Points, in no order, along strands that fork, close into loops and pass close to each other.
Two points are linked if the straight distance between their rows is under 45.4. Some points are linked to none.
gopop: [ -7   2  -9 -16   5   2 -12  20 -19 -18   0  -7   3 -19 -13 -37  -5  -4
   5   1]
tuf: [ -3  -7 -28  -5   7 -11   4 -28  16   9 -11 -20 -17 -22 -24 -14  20   8
   2   1]
Voz: [  8  -2 -13  -1 -16  13   1  13  -7   5  -8  14  -9   1   7   2   5  -6
   8  -4]
bekup: [  2   8  17   0  15  -4   7 -15   3  11   6  15 -21   2  -3 -14  -8  16
   7   4]
nekit: [-15   8   1  14  -3   0   9  15  -4  -6  22  15 -14   5   2  12   1   1
   4  -4]
nisut: [-10   9   8  -8  13  -4  14  -8  -7   3  -8  20 -24 -14  -6 -24  -6  14
   1 -11]
sifup: [  3   0   9  27  -9  10  -9  20  12  -8   7  11 -23   6  14  -7 -14  23
   8  13]
Guz: [ -6  -2  -7  -7   0   5 -22  -2  -1  14  -8  -1 -19 -11   3 -11   1  21
  10 -29]
Dufef: [  7 -17  -6  -8  11 -42   1 -15  13  18   0 -19  18   1 -39   3  -4 -17
   3 -15]
motuf: [-15  19 -12  11  11   9  -3  10   2 -15  19 -19  18  -5   1  16  14   8
 -10  12]
vap: [  9   0  25   5  11  -1   3 -14   2   4  23  14 -24  -3  13  -5 -26  16
  -3  -3]
sek: [-14  12   3 -13  25  -8   4 -22   5  -7   4  -5  14  -4  12   7   7   5
  -9  -2]
radab: [ -1   3 -33  -5   6   0  -2 -28   3   1  -1 -13  -9 -15   3  -9  18  13
   1   6]
nule: [ 15   8 -17   2  -9  19   5 -17  -9   5  11 -12   2   0  25  14   3  -8
  -1   2]
miraf: [-19  19 -13   2   2   9 -16   2   1  -1  12 -11   6   2   7  14  10  20
   2  -6]
Vaz: [ 10   9   3  13   4   2  16 -10   2   9  -2   6 -11   8 -11  -5  -3   2
  -7  32]
milu: [  6  -4 -35  -2 -20   4 -27  14 -15  -2  -7 -11  14   6  12   2   5  -9
   1  -1]
Vove: [ 12 -12  -3  -3  22   4  31 -12  24   0  -2 -11  12 -21  -8  -6  27  13
   3   2]
Vuli: [ -4   1   7  -1 -19  10 -13  -8  -3  -6 -15   1  -2  13   1 -17 -17 -12
   0  34]
tabi: [ 12  13   3  12 -12  15   9   7  14   3 -20  -5  11   5   0  15  12   8
 -10  30]
nube: [  0  -4 -17 -23  11 -22  -4   6  -5  11 -14  -2  10   0  -9  13  -3  -1
  -6 -25]
Duv: [ -2 -10  16  -9   2   5   7  31  -6 -13  -3  11   2  -2  -3   4   4  -9
  10 -21]
rotif: [ -1   4 -12 -11  11   0  26  -2   8 -16  25  10   7 -12  14  -5   3   7
  13   5]
dolap: [  8 -19  14   9  13  17   3  -4  -3 -14   2 -10 -14 -21  -1 -26   4  11
  -6  15]
ner: [ 10 -17  -9 -13  15 -19   4 -25   3  18 -16  -6 -19  -8 -27  12   7  -6
  -2 -32]
kugon: [ -2   3  -7  -7  10 -11  12  11 -26  -6  11  23 -11   9  -7   5  -7  -6
 -19  -5]
Zagug: [  3   7  13   0   8  -1   1  -2  -1  17  -7  13  -4  18  -4  38  -3  -4
 -13  -8]
dezed: [ 22 -12  28  15  18  -5   4   0   2   1  26  12 -16   6   3   9 -18   4
 -16   0]
sakas: [-11   8  -3  24 -12   8  11  24   8 -27  17  20   1   5  13   3  -7   8
   7   2]
Metof: [  8  11  -2   0   5   0   7 -29   1   2 -20 -12   0  -1  -6  15  15   7
 -18  -1]
gesiz: [ -4  11  11  11   5   4  11   0  -3   9  12   8 -20   6  -3  25  10   6
  -7  -7]
Ruv: [ -5 -11  28  -3 -13   4 -31  15   2  19 -17  -9  -7   0 -13 -17  -6  -3
  16  -9]
tisov: [ -7  13 -42 -19   7  -5  -2  -5  -5   5   9   9   2 -11  18  -1   6   7
   9  -3]
bodu: [  5   0   3  17 -10  13 -12  20  -5 -11   1  14  -7  18   7  23  -9  -5
 -16   0]
Vob: [-13 -14  -8  12 -14   2 -21   1  -4  15   1 -27  12   1 -21 -16  17  -8
   4   3]
Zuti: [  0  14   2   7 -22  22  14 -10  -6  -2  11  -1  -3   7  18  18   1 -21
  14   8]
pimik: [ 13 -26  15  22  -6  11 -11  27  -3 -16 -15  -3  -9 -11   7   2   6   9
   2 -12]
tirig: [-20  -2  -1   1   3   7 -26   7  16 -11  26  -7   7   0  29  -2 -17  15
   6   7]
supel: [-15  -6  18 -11 -12   6 -22 -14  -6  15 -21 -17  -6  -6 -17 -24  -4  -9
   7  -5]
Bafa: [ -2  10 -24   1   3 -15   5  16 -11  -1   6   0  10   4 -26  12  10  -3
 -10  16]
lobis: [  2  16  -5  20 -12  16  28  15  13 -16 -16   1   8 -10  10   7  18  16
  -6  19]
gar: [  6  -3   0  -8   1   0   4   2 -11  -6 -15  -6  -1  -7 -23 -36  -4  -8
   9   9]
punut: [ -3  -7  15  32  -1  10  -8  24   8  -5  -2   0 -17  -5  14   8   3  18
  14  -3]
Zadim: [-25  -1   4  -2 -19   9 -19  -3  -7  13   0 -17 -10   8 -21 -12   3   1
   8   2]
migi: [ 18  23 -24   7  17  -4  26 -17  -6  -5  20   7   7   4  14  21  -3   3
  -8  -7]
zape: [  5  16 -24   8  10  -2  12 -14 -13 -20  25   3  -3   6  16  14  -1  11
 -22   8]
meruz: [-16   4   1  12   2   9 -25   6   5  -8  28  -9   4   6  29  16   4  14
   5 -10]
vulop: [-21   3   0 -17  -6   1 -38   2 -12  13  -2  -7  -4  -5  10 -19  -6   9
  14 -19]
lugog: [  5  36 -10   7   8   2  22 -11  -1  -2  -3  15  -3   6  14  23  -7  18
 -16 -11]
sinek: [  2   4   9  -6  23 -14  11 -26   7  -8 -23  -9  13   4   4  12   6  -8
 -12   5]
kogoz: [  7  -1 -17   0 -13   1 -22 -18   4  12  13  -9  -2   6  22   3  -4  -2
   6   5]
zel: [  6  -9  21   0 -19  12  10  -1  12  29 -17  -9 -11  -4 -18 -14   9  -8
  25  -1]
beser: [  3   1 -13 -16  -6 -12  -2  -8  10  13 -20   3  -3  -8  -8 -16 -10   2
  11  -6]
Geka: [ 17  -6  16  -3  28 -23  33 -30  18   6  -4   0  -6  -9  -4  -1   0  -1
   6 -12]
rav: [ 14 -11  17  -1  16 -14  16  -5   0  -1  13   3  -1  -3   1   4  -4 -10
 -11   4]
fumob: [ -2  -3  10  -5 -18  -4 -25  -8  -1   0   2  -7  19   7   3 -20 -24 -19
   6  27]
mase: [  7 -10  12  -6  -5  11  -3  -7 -13 -11 -12   4  -4  -5  -3 -22 -12 -19
  -8  14]
vedu: [-23  15 -28  -2   2  -8  -8 -14  -2   7   8 -16  -3   0  -7   3  17  15
  -3   9]
kod: [-16  -9  33   4 -16  22  -1  13  -9 -12 -14   1 -14  -5  15  14   4 -11
   7 -25]
Kad: [-21   1  24   2 -24  -2 -10 -10 -10  22   2  -9  16  23 -16   5  -6 -25
   3  22]
vupef: [ 21   1   2  17 -10  11  15  -2   2   2  -3  -3   0   8  -6  11  12 -10
  -3  22]
ras: [ 15 -19   6  15 -11   7  -1  29   6  -8 -21  12   4  -3  14   1   5   1
  -7   5]
Rurok: [ -9  20  -2   3  19   4  -3 -19  -1 -16  19  -4   5  10  16  25  -4   6
 -14   0]
Mak: [  6  -9  -2   7 -12  -9 -15  26  -3  21  -2 -10  22  17 -17   8   7 -22
   6  -1]
Palod: [-11  10  -1  14   2   3  11  26  16 -12   0   6   8  -2   6   2   6  13
   2  14]
noda: [-22  10 -10   9 -18  13  -1  23  11 -30  20  17  15  15  16  17 -17  -8
  13  -2]
gizod: [ -2 -18  -1 -21  20 -25  -1 -16  10  14  -4 -21  -9  -7 -37  -4   7 -10
   5 -23]
gon: [  1  19  -2   5  21  -3  34  14  12 -14  22  -4  22  -7   1  15  11  13
 -11   0]
Suz: [ -8  -5  19 -12 -11  22  10 -11  -2  11 -16  -6 -11 -14  -9 -12  15  -6
  25  -8]
Tusu: [  1  -7  23  -2 -12   6 -11  18   6  24 -19  -7   0  -1 -15   4  11 -11
  21 -15]
Zuvav: [ 11   5   7  -3  10 -14  36   3 -15  -4   5  25  -7   7 -17  15   3 -10
 -13 -12]
katim: [  7  -6  -2   0 -16 -12 -18  -5 -11  11 -10  -2   9  26 -11   1  -8 -13
 -10  13]
Kugak: [ -7   8  -9   8 -18  11 -15  16  -3 -19   8   9  14  20  15  21  -9 -16
  -5   0]
zat: [ 26 -24   0   7  17   1   2 -16  -3 -12  -6 -10  -4  -7  -1 -18  -1   4
 -12  16]
Nusom: [ -7   9  -1 -12   8  -8  12 -11   9  17 -32  13 -20  -6 -13 -18   1   9
   7  -9]
gaf: [  2  -4 -23  -7 -20  -5 -14  13  -9  18  -1  -6  21   7  -6  -1  12 -16
  11  -9]
mov: [ 17 -10  -7 -10   5   0  11 -18  14  17  -6  -1 -13 -14   5 -11   2   2
  11 -12]
Vanif: [-17  -1 -16 -17 -13   2 -28   9 -19  -3  -6 -14   6 -19   0 -28   2   1
  11 -14]
Zapev: [  6  -4 -10 -31  -3 -15 -14   9 -16   0   5   3  16  -7   1 -16 -21 -17
   5  -3]
kotu: [  1  -2   8 -22  -5   0   0  22 -13  -9   7  15  -2 -11   0 -17 -13 -18
  10  -9]
gini: [-18   4  20  22 -16  25   9  10 -17 -26  -5   2  -4  -8  24  17  10   5
  -5 -21]
rulan: [-13  14  -4   8  16  -4  16  13  -1 -16   2 -10  17 -11 -12  13  23  15
 -17   9]
pogum: [-12  -3  11  -1  -4   5 -22  13  13 -23  28   6  24  16  22   5 -22  -3
  -1   4]
gidus: [ 18 -20   8   6  15   5  19   1  12 -11   9 -11   0 -25  -7 -24  18  13
   5   3]
mamil: [ 13   1  21   7  10   0   2 -11  23   9 -12   1  -1  12  -3  -2  -5   9
  -2  30]
Dod: [  2  -1  17   4  -2  -1  21  25 -18  -7  -5  26  -2   2  -4  20   1 -10
 -12 -25]
gapus: [-19 -13  14   4 -20 -12 -13  21  -2  14  -3 -17  33  15 -19  -2   2 -18
  -2  -6]
sul: [  5  -1 -14 -16   4  -3   0  -3  -4 -11   6  22   2   1  20  -3 -19  -6
   0   1]
gigik: [ -9  -1 -12  11  12   0  -5   3  -3  -7 -10  -9   1   0 -20   4  24  19
 -16   3]
Kigor: [ -2  -6  -4  -3   9 -30  -7 -11  -4  14   3 -24  25  17 -26   5  -1 -24
  -4   1]
dega: [ -8   5 -11  10 -21  19  10   5   0 -14   0  18 -12  -6  26 -20  -4  14
  12  15]
kuvar: [ 24 -13   6  -7  -5  10  -4  23   8  -3  -7  16   7  -3  20  -9 -14  -3
   1  -1]
viduk: [  6   6   9   9  -2  11  -8  -5   5  -3  11  18 -25   4  21 -17 -28  20
  -7   8]
biso: [ 16  -3  30  -4  18  -9  30 -21   8  -5  -4   9   4  -5   3 -12  -5  -6
  -3   2]
kiluf: [  2   9 -15 -14  -1 -10   6  15 -10   3  11  31 -19   7   6  -8 -18   1
   3  -4]
mavap: [ -3   2  -7  -1  10  -5  32  13   4 -24  28  10  20  -7  19  10  -1   3
  -7  -5]
Duto: [-24   5  -3 -12   7  -9  -8  -3  -8   8  10   5  -6   2  -5  -3  -5   5
   3  -4]
Noka: [  1 -12  32  -4  -6   9   2  27  -5 -14 -16  10   6  -6  17  13  -2  -8
  -1 -35]
tovev: [ 17  -1   2   5   0  -6 -10 -11  -2  16 -12  -1  -4  19   6  17  -5  -6
 -13   2]
bapo: [-13   2  17   1 -16  -7  -1  14   1  13  -7  -5  27  18 -24   1  -4 -23
  -2  25]
vud: [  2  -9 -11  -2  19  -8  -9  -3  -7  -6  -1  -2  -1  -4 -10 -14   2   8
 -18  11]
vofe: [  1  -2  -9   3 -23   3 -32  -6 -20   8   9  -9   9  25   2  18  -4 -20
  -4   4]
vomu: [ -6   9 -33 -14  -5  -8  21   4   0  -5  10  12   6 -11   8 -13   2   4
  11   7]
gan: [ 12   2 -14   3  16 -10   7 -23  -9  -7 -19  -2 -15  -1 -11  -2   1   2
 -21   2]
Tase: [ -9  12  14  -5 -22   6   2 -13  -3   5   4  -6  12  18   2  20  -2 -24
  12  22]
Nase: [ -4 -12  10  -3  -1  -3 -20   7   6 -14  16  -5  15  12   3  -9 -18  -8
  -4  19]
Lano: [ -9  -5   5 -18   2   3 -18 -19  -8  17 -20  -9 -24  -8 -18 -21  -2   8
   2 -21]
duzez: [ -4  -6  -6   2  13   1  16 -11  25  10 -10 -16  -8 -20 -23  -8  24  23
   8   3]
kilag: [ 33 -11  -4  -5  -6  -1  15   4  17  11 -10  15   0 -13   9 -13  -9  -1
  12  -1]
dimop: [  5 -11   0 -15  20 -15  14 -27  21  12  -8  -3 -13 -19  -7   2   7   5
  11 -32]
mivif: [ 24   2   7  18  12  -8  -6 -21  15  14 -14  -8   2  13   1  19  -9  13
 -15  13]
pafot: [ -1  -7 -15  -4 -18   3 -41   1 -10   3  16  -6   8   8  23   5   1 -10
   2   0]

A fork is a point with three links, a tip a point with one. Leave the first point through the second and follow the links. Name the first fork or tip that comes.
Guz; vulop => miraf
miraf; meruz => supel
milu; gaf => pafot

How many points has the smallest loop of links through each point below? Write 0 if it is on no loop.
ras => 13
dolap => 13
vap => 11
bapo => 11
vupef => 12
kotu => 0
vofe => 0

A tip is a point with one link. Name the tips that can be reached along the links from each point below, in the order of the rows.
supel => tisov, Vob, lugog, Suz
gapus => bodu
Zuvav => Zapev, gini, sul
rav => Kigor

Name the points in between on the shortest way along the links from the first point to the second, in order.
zape; motuf => Rurok > sek > sinek > Metof > gan > vud > gigik > rulan
kogoz; Palod => pafot > vofe > katim > tovev > Zagug > gesiz > nekit > sakas
rulan; gopop => motuf > miraf > meruz > tirig > pogum > Nase > fumob > Vuli > mase > gar
Vaz; bapo => mamil > mivif > tovev > katim > vofe > pafot > milu > gaf > Mak > gapus
viduk; Dufef => vap > dezed > rav > biso > Geka > dimop > ner > gizod
